Each row is a point on a tangle of strands that fork, close into loops and nearly touch. The rows are in no order.
(in the rows, 128 means zero)
Two points are linked if the straight distance between their rows is under 172. Some points are linked to none.
kot: [154, 147, 167, 178,  91,  91, 106, 161, 172, 131, 119, 112,  95,  95,  58,
 153,  84, 150, 119,  69, 118, 159, 183, 140, 135, 125, 113, 135,  76, 127,
 116, 166, 162, 107, 153, 144, 158]
bomup: [192, 152,  77, 199, 103, 126, 132, 153, 182,  94, 101, 178, 100, 120, 124,
  87, 111,  68, 104, 126, 126, 140, 186,  80, 103, 109,  98, 132, 197, 166,
 128, 142, 146,  62, 128, 120, 122]
dok: [ 88, 128, 140, 125, 126, 114, 162, 154, 118, 116, 161, 120, 112, 109, 162,
 139,  73, 125, 175, 147, 200,  43, 175, 107, 111, 130, 114, 143, 204, 153,
 134, 141, 126, 147, 160,  81, 121]
vad: [101, 161, 113, 139,  94, 117, 178, 146, 126,  86, 121, 113,  96,  94, 156,
 123, 120,  97, 158, 128, 158,  97, 139, 124, 107, 139, 104, 106, 179, 184,
 152, 119, 138, 141, 173,  59, 117]
fekig: [139,  45, 197,  70, 209, 104, 103, 137, 134, 176, 177,  99, 129, 116, 128,
 141,  59, 159, 203, 134, 116,  98, 149, 124, 109, 170, 162, 182,  86, 142,
 123, 164, 145, 152, 123, 132, 131]
rar: [100, 150, 144, 129, 119,  81,  80, 150, 136, 124, 186, 106, 125, 138,  69,
 142,  94, 166, 121, 170, 177, 125, 171, 124, 121, 113, 142, 151, 135,  95,
 119, 123, 189,  91, 114, 156, 119]
tuk: [144, 108, 162, 150, 106, 157, 151, 102, 111, 154,  87, 102, 103, 107, 139,
 146, 122, 160, 138,  63,  99, 151,  88, 150, 159, 146, 134, 117,  82, 126,
 105, 164,  96, 157, 153, 129, 158]
Vub: [156, 152,  97, 186,  85, 100, 122, 163, 183,  88,  97, 169,  85,  96,  91,
 134, 132,  60,  92,  94,  91, 173, 182, 101, 128,  75, 125, 147, 156, 155,
 137, 133, 139,  76, 167, 125, 117]
robi: [196, 104, 116, 186, 152, 117, 128, 155, 138, 103,  90, 129,  87, 121,  74,
 140,  69, 122, 162,  80, 126, 143, 183,  71, 100,  94, 126, 174, 145, 149,
 113, 156, 101,  77, 182, 140, 135]
nidu: [ 86, 122, 159, 128, 144, 145, 142, 115, 192, 149, 150, 162, 154,  96, 180,
 130, 142,  76, 103, 159,  74, 140, 162, 137, 188, 130, 159, 140, 160, 123,
 104, 163, 127, 136, 105, 115, 124]
pib: [ 75, 160, 159, 150, 140, 133, 160,  99, 139, 100, 168,  97, 163, 127, 143,
 174, 101, 145, 115, 196, 191,  81, 186, 119, 172, 128, 145, 133, 183,  67,
  91, 154, 121, 107, 119, 123, 160]
fufo: [ 84, 148,  97, 130, 114,  99,  88, 155,  98,  99, 122, 138,  83, 121,  83,
 157, 165, 116,  87, 107, 100, 160, 147, 124, 184,  78, 158, 173,  91, 104,
 124, 125,  98, 110, 164, 157,  87]
Des: [104, 190, 111, 193, 110, 158, 175, 104,  83,  57, 100, 100, 140, 132, 123,
 150, 139, 167,  94, 134, 195, 111, 129, 124, 191, 148, 109,  93, 111,  73,
  89, 136,  48, 118, 149, 145, 171]
Gimoz: [117, 120, 101,  95, 119, 116, 102, 130, 108, 149, 161, 162, 113, 165, 163,
 116, 127, 119, 141, 136, 141,  91, 111, 111,  89, 112, 131, 139, 190, 162,
 147, 123, 149, 134, 110, 127,  73]
naviv: [114, 153, 101, 155,  67, 114, 159, 170, 122, 102,  83, 157,  51,  85, 134,
  95, 142,  86, 116,  74, 112, 127, 128, 141, 131, 150,  97, 106, 115, 193,
 158, 134, 129, 147, 156,  96, 107]
rof: [136,  78, 202, 118, 167, 129, 142,  95, 141, 155, 156,  97, 142, 134, 150,
 212,  72, 125, 187,  98,  93, 122, 154, 106, 133,  97, 183, 198, 158, 127,
  89, 181, 114, 134, 183, 104, 171]
zovot: [171, 148,  85, 206, 123, 125, 138, 162,  99,  55,  89, 122,  64, 125,  95,
 124,  88, 148, 140,  86, 172, 116, 150,  79, 110, 144, 102, 140, 128, 153,
 115, 162,  83,  82, 172, 140, 135]
reput: [132, 148, 159, 134,  58, 114, 170, 129, 141, 144, 112, 110, 126,  99, 149,
 142, 110, 109, 167,  75, 140, 105, 117, 156,  93,  98,  95,  86, 187, 185,
 165, 110, 163, 168, 168,  59, 146]
vago: [100, 124, 154,  98, 131,  86,  50, 136, 116, 204, 203, 134, 169, 166,  95,
 142, 102, 157, 107, 139, 160, 105, 164, 139, 136,  77, 139, 158, 146,  82,
 118, 116, 148, 128,  83, 191, 122]
veb: [ 87,  91, 164,  98, 160, 135, 196, 164, 150, 112,  82, 138, 110,  50, 123,
 136, 144, 100, 149, 111,  63, 160, 126, 171, 166, 148, 146, 132,  55, 147,
 148, 119, 107, 190, 169,  86, 120]
rameb: [219, 139,  62, 188, 120, 141,  76, 126,  81, 167,  93, 161, 107, 183, 108,
  79, 116, 167,  87,  87, 170, 127,  82,  87, 103, 118,  92, 119, 127, 117,
 100, 116,  92, 101,  85, 205, 142]
tam: [112, 175,  84, 160,  95, 153, 100,  64, 121, 112, 134, 128,  68, 154, 188,
 145, 162, 149,  84, 133, 104, 149,  92, 106, 179, 163, 156, 147, 133, 119,
  77, 197, 122,  98, 125, 129, 115]
rok: [176, 163,  64, 156, 100, 139,  92, 121,  70, 132, 128, 157, 150, 197, 120,
  87, 142, 171,  75, 132, 201, 113,  95, 110, 107, 112,  87,  99, 152,  87,
 116,  76, 113, 109,  84, 197, 131]
vagap: [120, 132, 148,  67, 117, 138, 108,  73, 137, 160, 150, 105, 129, 142, 176,
 148, 174, 124, 152, 139,  72, 155,  60, 144, 101, 149, 169, 123, 116, 160,
 145, 131, 196, 155, 113,  86,  97]
bizol: [ 52, 156, 130,  94, 129, 152, 146,  96, 139, 141, 152, 126, 104, 108, 240,
 110, 162, 119, 144, 162, 123,  89,  99, 135, 168, 189, 140, 126, 168, 162,
 137, 159, 154, 171,  97,  68,  91]
Mena: [145, 142,  94, 144, 132, 154,  88,  89, 108, 160, 106, 152, 170, 165, 114,
 131, 176, 118,  65, 122, 109, 168, 110, 108, 162,  73, 140, 138, 125,  64,
  93, 102,  84, 106, 105, 182, 140]
salev: [115,  87, 129, 104, 205, 144, 135, 118, 125, 107, 132, 107, 110, 113, 135,
 110, 120, 149, 152, 180, 122, 126, 126, 119, 148, 195, 159, 144,  80, 112,
 112, 157, 108, 113, 112, 138, 106]
lobup: [ 81,  89, 149,  42, 148, 104,  95, 138, 155, 196, 166, 171, 161, 157, 147,
 164, 173,  72, 141, 106,  30, 159,  88, 152, 109,  72, 168, 160, 132, 160,
 172, 104, 150, 192, 126, 117,  84]
Bitam: [142, 160, 130, 108, 129, 155, 157,  73, 135, 101, 128,  65, 155, 139, 171,
 110, 147, 166, 169, 190, 174, 107,  82, 132,  79, 184, 113,  75, 164, 138,
 147, 127, 189, 114,  98,  68, 144]
gep: [113, 137, 124, 147, 107,  85,  83, 208, 149, 165, 150, 169, 103, 107,  69,
  66,  88, 144,  86, 120, 169, 107, 191, 149, 140, 136,  83, 113, 100, 116,
 137, 136, 157, 118,  72, 187, 108]
poze: [196, 129, 134, 143, 101, 129, 140, 110, 137, 120, 118, 119, 175, 165, 112,
 148, 112, 110, 151, 120, 148, 128, 124, 107,  43,  61, 114, 102, 206, 144,
 149,  79, 166, 105, 146, 112, 151]
dukab: [ 67, 196,  91, 127, 104, 114, 112, 113, 140,  89, 183, 121, 113, 139, 164,
 110, 146, 151,  89, 223, 181, 102, 145, 132, 147, 176, 124, 106, 161, 104,
 123, 135, 186, 103,  80, 124,  96]
pefo: [125, 154, 156, 115, 108, 109, 148, 106, 132, 112, 162,  86, 171, 153, 122,
 180, 105, 128, 164, 168, 185,  93, 135, 125,  56,  82, 130, 106, 215, 134,
 154,  92, 180, 122, 148,  84, 144]
zuva: [122, 132, 114,  94, 147, 171, 169,  84, 130,  92, 116, 148, 210, 150, 154,
 130, 198,  86, 108, 187, 112, 146,  90, 136, 126, 106, 147,  91, 155, 100,
 150,  71, 111, 130, 110, 117, 119]
dop: [153, 171,  81, 200,  97, 175, 122,  90, 109,  92,  73, 120,  62, 136, 161,
 119, 154, 157,  81,  94, 122, 151,  84, 104, 174, 181, 125, 112,  90, 118,
  83, 195,  88,  98, 129, 142, 146]
Keke: [ 90, 137, 178,  66, 128, 131, 149,  96, 126, 141, 172,  99, 171, 157, 171,
 184, 135, 117, 182, 154, 160,  70,  90, 134,  73,  95, 148, 114, 196, 151,
 171, 107, 164, 178, 136,  70, 111]
Nofav: [148, 168, 146, 208,  97, 107, 114, 133, 114, 133, 109, 115, 125, 132,  64,
 182,  91, 149, 102,  63, 164, 136, 180,  99, 163,  50, 118, 157, 149,  80,
  80, 136,  87, 107, 168, 175, 172]
koma: [145, 114, 114, 126, 106,  90, 112, 150, 161, 123, 102, 155, 102, 111,  91,
 155, 153,  67, 110,  82,  43, 195, 141, 129, 118,  58, 140, 160, 126, 156,
 147, 112, 139, 114, 180, 120, 115]
rukot: [146, 120, 187,  80,  95, 119, 111, 105, 135, 192, 170, 126, 181, 186, 149,
 168, 129, 124, 173,  99, 131,  97,  77, 146,  54,  73, 130, 105, 184, 162,
 171, 107, 183, 180, 117, 104, 119]
rigun: [139,  70, 190, 124, 149, 108, 133, 177, 153, 190, 110, 139, 157,  81,  77,
 109,  78, 150, 130,  82, 101, 136, 164, 184, 161, 132,  94, 120,  50, 103,
 128, 129,  99, 180, 117, 167, 168]
dafig: [ 40, 175,  94, 110, 104, 102, 120, 143, 136, 123, 178, 163,  80, 107, 193,
  89, 150, 108,  98, 184, 153,  81, 147, 141, 162, 174, 117, 113, 162, 154,
 143, 136, 172, 155,  88, 108,  59]
Luden: [127, 146, 118, 112, 134, 173, 173,  72, 110,  84, 137, 137, 215, 185, 189,
 144, 175, 104, 127, 184, 158,  89,  89, 117, 116, 108, 130,  91, 209, 108,
 138,  83, 101, 137, 112, 116, 135]
nen: [106, 179, 107, 161,  58, 148, 165, 116,  69, 106,  86,  95,  81, 117, 152,
 114, 155, 162, 113,  90, 165, 115,  73, 155, 152, 176,  93,  69,  96, 145,
 126, 140, 104, 155, 143, 100, 148]
duna: [ 96, 101, 168, 133, 173, 131, 150, 128, 167, 131, 158, 136, 159, 110, 150,
 150,  92,  98, 138, 176, 133,  92, 204, 113, 169, 117, 153, 167, 177, 103,
 103, 163, 114, 118, 126, 120, 136]
Vuf: [169, 141, 112, 139,  51, 122, 144, 136, 141, 126,  70, 132,  74, 106, 123,
 110, 156,  94, 122,  66,  76, 175,  80, 152,  79, 121, 106,  92, 114, 194,
 169, 109, 182, 135, 156,  89, 124]
zozif: [162, 113, 127, 170, 147, 140, 183, 142, 156,  75,  75, 136, 121,  95, 103,
 134, 113,  85, 142, 110, 101, 155, 172,  99, 130, 103, 131, 140, 139, 136,
 124, 130,  91,  92, 180, 115, 141]
butel: [104, 144,  92, 115, 102, 113, 110, 150,  48, 128, 157, 151, 151, 170, 108,
  95, 143, 166,  92, 146, 212,  87, 112, 145, 124, 113,  99,  94, 133,  87,
 138,  60, 106, 145,  93, 184, 103]
pez: [108, 120, 180, 156, 133,  94, 122, 177, 162, 145, 153, 116,  89,  79,  95,
 131,  52, 157, 147, 109, 159,  94, 208, 134, 155, 156, 118, 148, 105, 126,
 109, 190, 139, 129, 136, 141, 140]
Bepu: [ 70, 148, 142, 116, 121, 133, 165,  87, 113,  96, 134,  96, 128, 112, 142,
 201, 154, 122, 127, 141, 114, 142, 121, 132, 163, 103, 171, 137, 136, 102,
 109, 128, 101, 138, 188,  95, 132]
Rutiz: [ 64, 186, 133, 106, 125, 130, 174,  94, 107, 101, 154,  48, 127, 118, 178,
 154, 118, 173, 170, 194, 203,  78, 110, 127, 125, 178, 115, 106, 160, 132,
 136, 142, 137, 144, 140,  52, 144]
birot: [ 45, 185,  94, 129, 109, 115, 140, 133,  38,  63, 126,  57,  55, 135, 112,
 189, 134, 192, 137, 129, 178, 120,  93, 117, 149, 164, 137, 132,  71, 125,
 115, 148,  83, 135, 193,  96, 120]
Deros: [169,  89,  67,  87, 157, 144,  53, 112, 116, 171, 137, 164, 119, 184, 136,
  99, 157, 116, 119, 126,  68, 166,  66, 104,  76, 117, 149, 160, 123, 154,
 137, 126, 138, 103,  96, 157,  82]
Rek: [143,  81, 156,  76, 172, 129, 122, 143, 153, 165, 154, 132, 163, 124, 132,
  78, 102, 130, 166, 172, 137, 101, 134, 142,  84, 166, 119, 107, 130, 143,
 162, 121, 174, 138,  66, 130, 111]
gub: [132, 154, 134, 179,  80, 164, 146, 109, 109, 122,  60, 103,  82, 103, 131,
 124, 154, 155,  89,  68, 103, 161,  83, 156, 184, 171, 120,  87,  44, 120,
 105, 175,  96, 143, 133, 132, 158]
pusa: [101, 169,  81, 168,  79,  86,  99, 207, 142, 106, 140, 192,  68, 107, 100,
  69, 121, 104,  71, 124, 162, 107, 188, 128, 144, 141,  83, 118, 129, 144,
 148, 136, 144, 103,  97, 164,  86]
bakon: [137, 119, 123, 121, 138, 168, 176, 102, 128,  95,  77, 144, 196, 122, 120,
 139, 191,  85,  97, 140,  80, 185, 100, 148, 147,  88, 143,  95, 119,  94,
 133,  69,  85, 137, 142, 128, 148]
nali: [120, 118, 156, 156, 119, 112, 148, 173, 168, 155, 162, 157, 126, 103, 163,
  94,  57, 107, 148, 138, 187,  49, 213, 121, 123, 131,  96, 127, 223, 151,
 130, 160, 151, 132, 101, 106, 131]
tubi: [ 75, 148,  59, 109,  94, 117, 115, 125,  62,  92, 120, 161,  92, 151, 145,
 140, 208,  87,  77, 123,  92, 152,  86, 129, 161,  95, 153, 139, 119, 137,
 133,  89,  96, 136, 150, 133,  73]
Mukem: [ 81, 193,  66, 122, 106, 121, 118, 128,  99,  54, 146, 112, 116, 150, 130,
 104, 170, 162,  89, 215, 185, 118, 108, 135, 129, 185, 114,  89, 109, 103,
 134,  96, 168, 103,  98, 133,  99]
limus: [ 37, 198,  79, 125, 116, 119, 167, 118,  54,  62, 152,  68,  90, 135, 174,
 164, 135, 169, 146, 174, 208,  76, 110, 114, 147, 186, 110, 124, 140, 136,
 120, 140,  80, 149, 179,  68, 124]
varul: [135,  71, 167,  87, 147,  80,  60, 153, 147, 229, 179, 151, 126, 133, 110,
 122,  87, 131, 143,  67,  50, 150, 151, 152, 127, 125, 131, 174,  70, 153,
 120, 157, 147, 160, 113, 160, 139]
dilar: [ 89, 184,  96, 147,  83, 148, 147,  98,  40,  81, 108,  70, 104, 157, 140,
 151, 163, 198, 100, 124, 182, 122,  57, 143, 156, 166, 120,  81,  81,  97,
 106, 127,  84, 145, 149, 123, 144]
nas: [115,  82, 194,  72, 154,  74,  74, 140, 146, 198, 204, 117, 135, 125, 116,
 161,  76, 143, 163, 115,  87, 125, 170, 138, 123, 136, 156, 181,  93, 142,
 117, 160, 174, 156, 116, 132, 129]
von: [158, 119,  90, 154, 157, 148, 185, 134,  68,  41, 114, 128, 162, 150, 126,
 112, 122, 124, 156, 158, 201,  73, 143,  93, 105, 140,  95, 119, 171, 125,
 123,  81,  53, 106, 161, 132, 145]
fol: [105, 110, 177,  58, 106, 100,  96, 123, 151, 207, 185, 155, 156, 170, 162,
 180, 148,  91, 161,  87,  76, 116,  82, 145,  86,  63, 154, 138, 173, 177,
 172, 113, 176, 202, 129, 104,  85]
zema: [144,  70, 197, 131, 141, 156, 153,  95, 123, 181, 118,  99, 131, 121, 166,
 177,  83, 154, 180,  53,  98, 118, 102, 128, 150, 122, 159, 168, 130, 130,
  98, 179,  79, 180, 172, 120, 174]
kovi: [119, 156, 127, 191, 162, 162, 167,  95, 123,  76, 115, 103, 131, 122, 148,
 151, 107, 157, 110, 158, 178, 102, 164,  91, 199, 154, 132, 139, 148,  73,
  70, 182,  53,  98, 138, 146, 169]
gib: [ 59, 121, 116, 117, 169, 131, 160, 164, 122,  77, 131, 160, 135,  85, 124,
 108, 143, 106, 102, 177, 143, 105, 180, 134, 202, 143, 135, 138, 103,  91,
 122, 118,  68, 136, 128, 144, 100]
fibon: [109, 109,  92,  85, 151, 103, 123, 175,  84,  83, 100, 113,  54, 112,  82,
 104, 145, 136, 148, 143, 123, 144,  99, 132,  80, 178, 130, 124,  36, 172,
 169,  94, 163, 132, 142, 110,  62]
sosig: [155, 124,  77, 165, 126, 141, 164, 160,  33,  65, 111, 139, 110, 150, 131,
  88, 127, 150, 142, 110, 214,  64, 107, 118, 123, 172,  75, 103, 121, 138,
 120,  94,  35, 134, 149, 153, 136]
Nez: [176, 182, 105, 189,  88, 153, 131, 125, 142,  83,  90,  99, 106, 126, 112,
  87, 123, 172, 102, 132, 178, 138, 111, 125, 111, 186,  89,  78, 103, 119,
 123, 144, 159,  83, 104, 130, 159]
fene: [161, 125,  73, 171, 156, 133, 119, 145,  62,  70, 108, 113,  74, 157, 114,
 102, 101, 186, 145, 128, 201,  93, 105,  91, 118, 173, 111, 134, 101, 130,
 113, 138,  71,  99, 133, 171, 122]
Repi: [122,  96, 146,  88, 185, 103,  79, 145, 133, 176, 128, 133, 200, 139,  49,
 155, 146, 116, 120, 110,  68, 169, 169, 145, 161,  24, 137, 177,  95,  60,
 129,  82,  92, 131, 133, 178, 163]
mabu: [133,  70, 112, 111, 135, 115,  71, 164, 108, 238, 128, 174, 107, 140, 110,
  90, 114, 134, 106,  51,  81, 151, 107, 152, 137, 116, 108, 141,  76, 138,
 126, 144,  97, 164, 100, 194, 124]
tidil: [160, 123, 121, 178, 117, 121, 126, 156, 183, 143, 142, 171, 114, 120, 154,
  88,  81,  85, 122, 134, 140, 101, 202,  99, 122, 118, 104, 136, 217, 165,
 121, 165, 150,  94,  97, 122, 123]
dudo: [212,  70, 110, 101, 200, 163,  77,  88, 150, 167, 143, 133, 160, 176, 147,
  83, 128, 131, 152, 166,  93, 151,  77,  93,  64, 164, 151, 146, 122, 143,
 130, 143, 146,  87,  72, 149, 123]
binu: [140,  86, 173,  76, 182, 154, 126,  84, 112, 152, 138,  76, 156, 121, 140,
 115, 131, 188, 167, 167, 126, 128,  73, 162, 122, 203, 153, 107,  54, 110,
 127, 131, 143, 151,  86, 132, 138]
voga: [184, 106, 184, 142, 183, 169, 159,  74, 200, 132, 119, 111, 182, 100, 146,
 139, 129, 109, 143, 155,  59, 183, 143, 124, 157, 153, 169, 139, 107, 105,
  87, 169, 130, 100, 120, 112, 190]
Dis: [149, 129, 126, 124, 165, 109,  78, 149, 163, 141, 116, 131, 185, 117,  33,
 125, 156, 113,  90, 140,  86, 194, 180, 138, 160,  63, 130, 152,  74,  56,
 124,  84, 123,  92, 114, 174, 162]
zel: [113, 130, 126, 110, 127,  85, 126, 171, 123,  79,  90,  96,  51,  92,  58,
 160, 139, 137, 145, 106,  91, 177, 125, 145, 100, 142, 136, 131,  24, 160,
 156, 118, 169, 129, 185, 100,  99]
fenil: [197, 112, 128, 140, 109, 133, 146, 150, 128, 141, 114, 143, 181, 142,  96,
  76,  95, 132, 141, 126, 181,  99, 137, 133,  54, 105,  74,  71, 175, 135,
 168,  70, 149, 124,  97, 145, 144]
zeze: [107, 146,  67, 128,  97, 150, 103,  98,  78, 133, 122, 174, 138, 177, 158,
 128, 202,  99,  58, 112,  99, 153,  83, 126, 171,  78, 140, 129, 146, 105,
 113,  96,  71, 136, 118, 162, 103]
Ridur: [213, 112, 119, 134,  87, 169, 126,  93, 151, 160,  78, 134, 133, 142, 156,
 101, 162, 107, 129,  78,  61, 186,  49, 140,  75, 129, 122, 102, 126, 169,
 145, 121, 165, 127, 117, 107, 143]
Doka: [165, 118, 101, 100, 119, 111, 130, 146, 119,  95, 108, 106, 103, 124,  89,
 105, 124, 135, 168, 142, 139, 142,  99, 130,  34, 145, 113, 102, 102, 175,
 174,  79, 195, 111, 142, 100,  96]
zovo: [ 70, 146, 105, 133, 121, 154, 140,  89, 123, 126, 142, 136,  70, 128, 241,
 137, 147, 120, 126, 132, 100, 115, 111, 106, 193, 168, 162, 162, 168, 153,
  94, 204, 109, 143, 136,  97,  99]
tili: [121,  88, 185,  62, 184, 112, 152, 148, 160, 141, 140, 101, 141,  75, 109,
 113, 103, 134, 191, 171, 122, 117, 149, 163,  91, 177, 122, 115,  79, 145,
 163, 105, 189, 159, 113,  91, 116]
Pizel: [203, 107,  95, 141, 103, 157, 110, 121, 104, 183,  90, 167, 141, 169, 132,
  80, 137, 125, 110,  72, 116, 146,  68, 125,  84, 105,  95,  97, 139, 145,
 142,  98, 117, 141, 103, 162, 132]
gagi: [156, 119, 120, 132, 110, 134, 127, 124, 179, 145,  80, 162, 168, 113,  94,
 144, 190,  63,  77,  99,  28, 227, 115, 153, 132,  59, 131, 122,  97, 115,
 139,  78, 122, 122, 144, 135, 154]
ruzi: [199, 130, 107, 125, 113, 117, 105, 123, 144,  99, 127, 106, 134, 152,  80,
 131, 121, 129, 145, 148, 138, 159, 115, 108,  24,  97, 123, 124, 154, 145,
 150,  82, 205,  72, 143, 114, 125]
Som: [ 82, 148, 137, 149, 107,  88,  97, 161, 112, 137, 171, 119,  82, 124, 103,
 152,  76, 171, 123, 118, 180,  92, 174, 124, 150, 124, 132, 156, 135, 110,
 110, 163, 137, 121, 137, 156, 111]
Nonov: [116,  84, 157, 104, 163, 109, 163, 158, 117,  99,  91, 106,  84,  87,  88,
 177, 106, 131, 181,  83,  88, 155, 138, 137, 124, 118, 149, 164,  66, 148,
 137, 132, 108, 153, 216, 100, 121]
Pep: [103,  91, 166,  81, 179, 165, 184, 102,  88, 111, 137, 100, 185, 138, 158,
 157, 110, 153, 180, 167, 187,  55, 102, 125, 112, 138, 143, 127, 159, 103,
 145, 110,  81, 169, 143, 107, 146]
folun: [131,  80, 112,  67, 161, 124,  65, 121, 150, 195, 153, 165, 156, 166, 119,
 125, 163,  90, 123, 113,  36, 182,  94, 130,  97,  90, 159, 161, 111, 146,
 147, 116, 147, 133, 108, 145, 102]
Sok: [125, 117, 140,  97, 120, 122, 162, 153,  78, 125, 135, 142, 206, 147,  92,
 110, 130, 134, 127, 140, 198,  81, 127, 158,  94,  89,  92,  73, 150, 100,
 170,  32, 103, 163, 117, 156, 129]
Niv: [ 95,  72, 187,  59, 189, 123, 124, 116, 106, 158, 178, 103, 173, 152, 135,
 175,  87, 154, 184, 167, 165,  66, 136, 121, 104, 122, 163, 168, 143, 105,
 141, 125, 127, 155, 123, 134, 118]
tebo: [134,  88, 162, 116, 193, 111,  82, 139, 127, 205, 156, 135, 197, 150,  73,
 139,  90, 141, 125, 126, 136, 116, 181, 118, 155,  67, 127, 172, 127,  63,
 105, 119,  83, 126,  95, 203, 167]
sevi: [155, 157, 108, 191,  93, 130, 117, 119, 106, 148, 108, 161, 131, 149, 113,
 140, 118, 122,  83,  74, 147, 127, 150,  96, 165,  62, 110, 140, 169,  98,
  88, 121,  70, 113, 141, 179, 146]
siz: [135,  99, 111, 121, 110,  91,  81, 201, 129, 201, 127, 176,  84, 113,  88,
  63, 102, 127, 107,  79, 118, 131, 153, 154, 112, 132,  84, 122,  84, 155,
 153, 135, 140, 147,  92, 178,  96]
Fisug: [146, 145, 141, 128, 132, 177, 171,  69, 153, 109, 104,  84, 154, 106, 175,
  94, 152, 151, 150, 173, 133, 132,  92, 150, 135, 194, 122,  76, 126, 127,
 129, 143, 159, 116,  99,  81, 157]
vimap: [154, 112, 180, 122,  93, 150, 176, 118, 158, 172,  87, 107, 133,  95, 188,
 110, 125, 128, 199,  45, 111, 112,  92, 160, 109, 134, 106, 101, 172, 204,
 160, 140, 161, 180, 136,  48, 161]
moke: [ 56, 125, 122, 127, 132, 139, 146, 150, 147, 143, 131, 190, 154,  94, 144,
 115, 157,  79,  67, 133,  93, 137, 164, 152, 229, 101, 138, 137, 132,  93,
 115, 127,  64, 156, 113, 153, 111]
zotot: [115,  77, 172, 127, 180, 115, 134, 140, 139, 139, 150, 125, 135, 119, 120,
 184,  69, 115, 163, 120, 125, 102, 201,  98, 154,  72, 167, 208, 165, 106,
 100, 161,  89, 119, 172, 132, 143]
zetet: [113, 128, 146,  74, 128, 142, 101,  78, 116, 154, 151,  91, 136, 135, 144,
 124, 165, 164, 129, 167, 107, 150,  63, 163, 114, 187, 157, 104,  68, 117,
 129, 122, 183, 150,  91, 119, 105]
zom: [159, 152, 101, 160, 128, 176, 203,  83, 108,  59, 112, 129, 197, 171, 184,
 133, 147, 103, 140, 165, 178,  83, 121,  96, 115, 118, 102,  97, 230, 128,
 120,  91,  72, 112, 144, 106, 168]
dud: [100,  79, 183,  55, 187, 119, 167, 152, 169, 139, 123, 140, 170,  77, 112,
 140, 141, 105, 158, 148,  59, 159, 143, 175, 132, 128, 147, 131,  75, 129,
 157,  91, 138, 178, 133, 101, 125]
tebuz: [116, 140,  57, 145, 118, 113,  81, 175,  97, 115, 115, 179,  76, 139, 105,
  83, 154, 119,  71, 116, 123, 139, 136, 117, 161, 129, 116, 145,  89, 122,
 123, 134,  96, 102, 100, 184,  83]
voma: [117, 192,  69, 142,  84, 110,  81, 161, 126,  60, 130, 120,  90, 143,  74,
 108, 167, 155,  74, 177, 163, 160, 101, 128, 101, 152, 121, 108,  80, 108,
 145,  94, 200,  74, 106, 138,  95]
Ber: [185, 138, 155, 148, 134, 171, 146,  68, 186, 116, 114,  91, 171, 119, 139,
 120, 136, 135, 118, 175, 116, 160, 122, 126, 122, 163, 141, 100, 124, 101,
 106, 141, 165,  84, 102, 112, 173]
Sur: [144, 153, 163, 168,  92,  95,  96, 141, 215, 157, 129, 149, 137,  86,  89,
 146, 126,  88,  69, 103,  68, 188, 191, 151, 172,  98, 125, 132, 102, 106,
 109, 147, 158, 107, 123, 142, 166]
nifer: [179, 138, 163, 149, 147, 118,  82, 111, 204, 161, 134, 129, 172, 105,  80,
 134, 127, 113,  83, 120,  50, 208, 173, 129, 166, 121, 145, 151,  48,  83,
  83, 143, 147,  92, 110, 158, 194]
Livov: [ 81,  87, 111, 109, 209, 142, 163, 163, 100,  64, 122, 132, 105,  93, 132,
 112, 123, 128, 150, 175, 145,  94, 149, 109, 170, 181, 149, 157,  88, 113,
 125, 136,  60, 130, 147, 127,  91]
vun: [141,  99, 168, 130, 186, 164, 171,  79, 172, 103, 121,  99, 128,  98, 172,
 160, 127, 108, 168, 152,  65, 167, 133, 108, 157, 165, 190, 163, 123, 127,
  91, 187, 118, 104, 156,  85, 154]
gimu: [135, 184,  94, 159,  62,  97,  55, 151, 168, 115, 144, 142,  86, 125,  85,
 118, 147, 126,  59, 140, 125, 173, 131, 127, 113, 121, 125, 139, 105, 116,
 126, 124, 210,  72, 106, 149, 107]
reg: [178,  81, 131, 134, 171, 154, 114, 126, 162, 184, 130, 157, 151, 137, 159,
  60, 102, 119, 140, 134, 117, 121, 120, 120, 114, 159, 116, 124, 147, 143,
 123, 152, 126, 120,  62, 155, 136]
motok: [188, 106, 150, 116,  96, 155, 137, 105, 165, 184, 100, 134, 138, 131, 185,
  84, 145, 107, 172,  70,  85, 141,  72, 141,  83, 138, 119, 102, 167, 202,
 161, 136, 185, 148,  95,  84, 133]

How many points has the smallest loop of links through each point below? Write none if it is on no loop.
reg | 19
Sur | 10
zotot | 11
butel | none
Vuf | 7
zom | 13
Mena | none

A piece is all that can be reached along the links. How many separate loops has the piece of each point below (a circle has one, a figure eight two, a Y none), and how many tips (points with one link)?
birot | loops 1, tips 3
bakon | loops 3, tips 0
mabu | loops 0, tips 2
Repi | loops 1, tips 0

Name the points in between on the shortest way along the links from the first point to the second, in order.
vagap, dukab | zetet > binu > salev > Livov > gib > moke > nidu > duna > zotot > rof > zema > tuk > gub > dop > tam > zovo > bizol > dafig
veb, vimap | Nonov > zel > fibon > Doka > ruzi > poze > fenil > Sok > butel > rok > rameb > Pizel > Ridur > motok
Pep, tebuz | Niv > fekig > nas > varul > mabu > siz > gep > pusa
sosig, butel | fene > zovot > robi > zozif > Vub > bomup > tidil > nali > dok > vad > naviv > Vuf > Ridur > Pizel > rameb > rok
fene, bakon | sosig > von > zom > Luden > zuva
